The views of a scene show one set of named points, each view turned or mirrored, and shifted as a whole, with a little noise and some points left out.
(in the rows, 128 means zero)

Scene 1
View 1
zalo: [139 173  94 169 181  96  87  50 168 129 119 165 121 104  66 108 152 168
 147 134 100 136  93  86]
veve: [132 147 108 148 108 110  96 188 154 114 119 153 136  96 114 120 144 151
  66 103 122 182 112 147]
nazep: [133 154 104 150 115 105 105 156 163 122 125 161 141  81 126 138 143 148
  96  95 120 159 120 139]
kip: [123 160 100 135 117 101 101 153 157 117 113 158 134  86 109 130 149 142
 101 106 127 160 109 128]
petum: [128 143 113 122  68 112 114 243 153 112 118 153 156  73 151 142 137 132
  46  77 140 188 129 178]
Duk: [175 160 101 209 165 122  89 107 171 120 115 162 119 118  80  88 146 207
  90 127  65 175 103 115]
mivor: [184 152 104 197 125 126 113 164 172 122 117 158 132  95 130 108 137 202
  58 103  72 184 135 158]
Ladul: [141 168  97 164 147 103 106 105 167 127 122 170 138  84 110 134 146 164
 124 109 109 143 116 123]
mef: [144 144 108 158 109 118  92 193 153 110 112 153 134 107 106 104 145 163
  58 110 108 195 107 143]
Kobov: [133 167  99 160 171  99  75  78 154 116 114 158 115 123  51  92 155 161
 127 139 106 156  73  85]
sareg: [ 99 168  97 114 130  80  91 111 155 125 124 166 139  82  96 146 155 118
 148 111 153 130  94 106]
Valez: [164 154 102 192 150 118  90 127 167 118 117 159 121 116  85  92 145 194
  82 123  76 178 103 122]
View 2
kip: [150  85 134 137 116 115  99 117 141 114 138 149 110 140 130 130  91 146
 114 163 133 136 102 154]
Duk: [118 138 107 194 133 126 131 165 132 164 147  99 134 131 161 153 124 154
 117 168 161 137 100 164]
Ladul: [162 121 119 138 142 111  91 132 126 159 126 128 126 141 128 136 105 158
 130 171 141 116 112 162]
Kobov: [171 140 114 182 166 116  79 118 122 173 117  96 127 140 118 119 110 171
 156 183 155  94 127 172]
nazep: [140  84 134 126 106 112 107 132 137 118 139 157 114 145 139 145  91 140
 103 160 129 144  96 154]
veve: [123  81 130 162  91 131 119 127 150  99 146 140 108 140 144 139  95 137
  97 160 140 149  93 156]
mivor: [117 115 119 157 108 124 143 166 135 150 147 131 130 135 160 165 114 141
 101 157 151 152  89 154]
sareg: [186  90 140 115 142  98  59  88 126 121 117 158 109 148 105 114  78 157
 134 167 117 105 118 158]
petum: [111  35 148 143  49 128 135 123 160  49 162 178  98 145 150 145  79 125
  66 144 125 175  72 150]
mef: [115  89 126 187  97 134 131 135 149 101 155 126 115 135 149 141 102 140
 100 160 152 153  93 159]
Valez: [125 137 111 184 132 127 129 163 131 161 143 103 131 137 154 150 119 153
 123 166 163 136 102 165]
zalo: [182 150 111 145 179  98  74 135 109 193 112 113 135 141 120 133 112 168
 157 178 148  95 126 166]
View 3
Kobov: [ 91 117  47  64 118  22 120 142 129 122 132  49 120  89 116 142 126 151
 143 152  88 118 175  90]
petum: [119 122 134 164 137 159  81 185 151 170 128 181 131  80 141 168 171 133
  73 131 170 201  87 193]
sareg: [ 91 154 119 123  88  94 129 134 117 161 114 106 121  86 151  80 131 122
 125 166 120 160 170 120]
zalo: [ 81 124  51  70 114  37 144 145 120 135 120  58 112  98 125 117 116 145
 133 149  93 135 172  96]
mivor: [ 98  91  50  96 151  89 114 184 144 143 128 116 119 100 116 181 145 154
  87 117 132 171 105 155]
Ladul: [ 92 119  72  96 123  72 127 154 126 142 122  88 119  93 129 130 132 139
 118 140 114 153 152 121]
mef: [115 105  92 121 141 102  82 178 149 153 143 127 131  77 125 190 167 147
 104 134 137 165 114 158]
nazep: [102 111  81 121 136 112 111 177 133 154 118 138 121  96 132 149 148 142
  82 120 141 181 108 161]
Duk: [ 96  90  24  66 152  44 114 175 138 125 133  75 120  96 106 185 138 164
 110 129 113 140 131 124]
veve: [112 117 106 131 138 113  90 175 145 156 135 137 134  83 133 165 163 138
  99 139 139 172 117 159]
View 4
petum: [189  89 126 105  75 174  94  96 163 184 113  68 142 157 142  79  67 162
 131 136 147 125 162 138]
mivor: [142 153 145 128 159 164 107 131 148 156  73 155 139 153 124  90  80 189
 114 132 110 132 129 144]
Ladul: [130 181 151 114 145 124 152 150 134 100 122 174 121 151 120 105  80 175
 123 131 120 136 124 146]
veve: [167 138 139 111 112 148 115 130 156 155 106 117 136 158 139 101  72 176
 132 131 129 127 152 130]
mef: [167 151 140 116 130 148 105 141 153 163  92 118 136 171 139 107  72 189
 129 138 120 119 154 123]
Kobov: [126 229 161 108 163 104 163 183 131  83 124 189 111 160 130 135  78 186
 133 129 110 130 127 128]
Valez: [124 197 151 138 193 152 115 161 142 145  56 186 134 154 121 105  90 206
 112 126  95 130 126 134]
sareg: [151 179 148  91 102 103 171 149 138  80 165 140 109 155 129 115  70 157
 144 132 139 131 141 139]
zalo: [111 218 161 117 169 103 172 171 122  67 121 211 108 146 116 113  82 176
 121 126 113 136 112 149]
kip: [154 149 144 104 109 138 139 130 142 120 129 135 125 154 130 102  71 165
 132 134 134 129 140 144]
nazep: [154 137 139 112 119 147 133 116 144 129 119 135 132 145 127  90  76 163
 126 134 137 137 137 152]
View 5
sareg: [159 100 107 128 149 124 149 119 105 157 135 143  97 140 112  96 128 129
 128  96 133  81 148 150]
Ladul: [162 133 113 130 160  92 139 142 111 109 149 143 113 129 150 101 129 121
 130 137 128 100 139 103]
nazep: [159 132 113 148 153  96 136 104 112 117 166 111 106 174 140 128 158 123
 117 116 140 130 134 120]
petum: [149 145 109 158 127 100 144  55  92 116 201  83  98 236 150 169 215 111
  93  95 171 169 133 141]
veve: [154 144 105 139 131  91 144  95  92 105 190 111 104 184 168 137 180 112
 112 117 160 131 144 120]
kip: [154 120 109 133 133 107 150  95  95 131 175 126  95 172 148 121 170 118
 116  99 153 107 151 142]
Valez: [164 162 112 126 155  68 139 144 105  69 181 125 128 131 195 108 145 110
 128 160 134 118 140  69]
zalo: [171 127 111 117 173  95 139 171 117 111 139 157 113  92 153  70 101 123
 145 147 115  68 142  94]
mef: [154 153 105 132 130  83 149 103  94  90 199 110 113 176 187 130 183 114
 110 125 161 134 148 104]
Duk: [165 166 114 122 171  69 136 159 112  61 177 132 129 113 196 100 132 112
 130 173 125 116 132  62]
Kobov: [163 129 107 104 151 100 147 166  95 111 158 163 120  93 179  72 118 118
 139 141 134  63 164  97]

In a view up to two points have been moved. Name them for each view, in the order of its rows, or write -.
view 1: mivor, Ladul
view 2: Duk
view 3: Kobov, nazep
view 4: Valez, sareg
view 5: kip

Scene 2
View 1
Nide: [134  98 126 136 126 138 138 146 108  70 136 133 147 136 121 110 139 135
 154  94 113 166 130 126]
firi: [111 123 138 153 147 132 128 125 104  46 140 148 114 130 137 147 164 108
 154 119 107 196 127 138]
Karu: [115 125 134 147 143 126 135 133 106  46 142 145 114 128 132 149 163 110
 153 123 105 195 128 137]
sivik: [131 148 132  96 113  97 203  90 202  53 114 142  47  57 103 142 115  97
 142 111  94 172 174 124]
Kof: [119 134 118 154 146 134 138 151 103  53 142 142 135 151 127 172 181 116
 143 146 106 192 134 131]
gurid: [ 95 106 174 183 160 143  75 106  47  26 148 161 115 131 165 136 172  99
 172 100 116 222  93 153]
busep: [124 155 108 134 134 118 180 150 152  57 136 140 101 127 113 189 171 113
 135 165  99 183 163 131]
zarod: [147 111 114  88  99 107 192 118 184  76 112 126 101  83  96 104  98 125
 145  85 103 143 165 110]
pida: [135 109 117 118 119 122 157 133 139  69 129 134 129 119 111 112 126 128
 154  89 108 159 141 124]
gom: [142 120 107 108 113 119 183 145 163  75 126 124 124 114  96 123 128 134
 144 110 103 150 162 118]
Fip: [140 108 113 125 123 127 161 147 131  75 132 126 140 131 110 126 141 136
 147 106 109 159 143 117]
Sef: [125 142 100 141 133 128 164 162 126  60 146 135 132 152 116 178 178 124
 132 159  98 181 149 128]
zat: [111 143 151 119 128  98 159  81 164  33 120 156  43  62 122 152 133  83
 150 115  98 197 155 137]
View 2
zat: [157 125  88 132  99 101 173 125 126  25  99  93 110  58 118 173  92 114
  85 172 142 106 155 103]
Fip: [107 110  89 114 127 145 137 145 152 121 143 112  99 131 137 160 119 112
 108 137 124 107 147 156]
firi: [113 123 122 114 119 120 174 126 125 121 146 108 127  70 161 186 110 101
 119 141 141  95 183 136]
sivik: [150 119  54 128 107 117 135 147 156  11  94  92  83 114  88 148  98 121
  75 168 127 120 116 118]
zarod: [126 105  55 131 114 126 115 157 157  53 107 104  76 157  94 144 112 117
  77 151 111 124 116 131]
gom: [123 116  71 115 125 143 126 154 164  91 129 103  91 137 115 149 104 114
  99 145 124 105 123 154]
Karu: [117 124 113 116 120 124 172 130 133 118 144 105 125  74 156 181 108 107
 118 145 144  94 173 138]
busep: [140 144  86  98 147 146 157 142 173  93 142  85 109  57 144 153  69 112
 126 154 157  76 137 168]
gurid: [ 88 101 171 132  92  95 212  95  75 160 153 126 156  54 189 225 153  87
 127 131 132 107 242 104]
Sef: [125 138  96  99 144 150 157 144 171 131 157  95 114  73 157 159  85 110
 132 142 153  77 145 179]
Kof: [116 133 115 103 139 141 172 135 148 142 156 101 125  68 166 176  98 106
 134 137 147  79 170 165]
Nide: [ 94 106 107 118 121 132 142 138 140 146 152 119 110 126 148 175 132 102
 111 131 119 111 162 148]
View 3
busep: [140 114 108  95 122 146  79 169 143 117 100 154 126 144 111 116 114 133
 143 161  70 105 120 105]
Nide: [157 103 117  96 146 145  81 120 122  88 117 148 158 139 179 114 138 126
 153 102 119 127 121 123]
gom: [163  96 122  81 148 136  97 127 159 112 102 152 143  92 154 121 173 130
 159 167  90 118 102 132]
Sef: [145 108 108  95 122 149  79 169 134 106  97 154 118 149 118 111 108 132
 152 150  65 102 124 105]
firi: [137 125 108 113 136 153  77 150 139 119 111 152 171 163 147 119 101 142
 121 105 108 116 133 108]
Kof: [136 118 109 101 122 154  68 167 125 111 109 152 138 172 129 107  96 130
 135 118  89 108 134  98]
pida: [159 107 118  95 151 140  92 118 148 109 109 147 163 111 170 122 162 129
 151 137 113 123 110 129]
zarod: [171 104 123  92 165 126 118 102 183 128 103 145 167  60 167 134 204 133
 150 177 110 123  89 143]
zat: [134 146 103 123 157 138 120 147 211 176 102 147 214 111 121 151 140 158
  97 166 109 102 114 118]
sivik: [155 125 115 103 159 125 132 123 214 161  99 144 186  58 131 147 187 149
 131 199 100 112  91 136]
Fip: [155  95 116  83 133 143  80 129 123  86 108 151 128 131 162 109 144 122
 168 131  94 122 119 123]
gurid: [124 140 103 134 143 164  69 141 125 122 131 146 216 209 164 122  67 144
  96  42 145 122 152 104]
Karu: [137 124 107 113 140 153  82 151 141 126 112 150 169 163 144 121 106 140
 127 116 103 117 129 110]
View 4
gurid: [ 95  62 167  33 173 133 147 120 180 126 205 167  82 154 127  76 117  72
 117 124 131 105 161  80]
Karu: [105  99 139  65 152 126 148 118 143 110 153 133 108 130 125 127 148  97
 121 111 102  98 150 117]
pida: [126 130 151  82 136 134 157 123 148 127 103 104 131 111 132 129 132  91
 135 134  78 107 141 166]
gom: [126 142 133  94 129 131 155 121 128 112  88  90 142 100 128 156 150 109
 134 126  65 101 139 176]
Kof: [ 95 122 131  72 148 109 131 121 124 101 162 140 116 128 129 125 147 124
 105 112 103  89 148  91]
Fip: [122 146 144  84 136 123 148 120 132 126 108 103 129 114 135 127 137 104
 126 136  83 103 141 146]
firi: [102  96 141  61 154 128 143 120 146 109 159 137 101 134 128 116 142  95
 118 114 111  98 152 111]
zat: [111  46 126  53 158 174 182 119 168  97 129 126 109 115 105 187 193  81
 152  83  80  96 157 183]
busep: [ 97 119 101  79 139 120 140 117 107  78 133 122 125 115 115 175 187 137
 118  87  85  83 144 126]
Sef: [ 97 138 114  84 139 106 130 118 105  92 140 122 125 122 126 148 167 138
 107 105  97  89 136 107]

In a view up to two points have been moved. Name them for each view, in the order of its rows, or write -.
view 1: sivik
view 2: gurid
view 3: busep, Fip
view 4: -
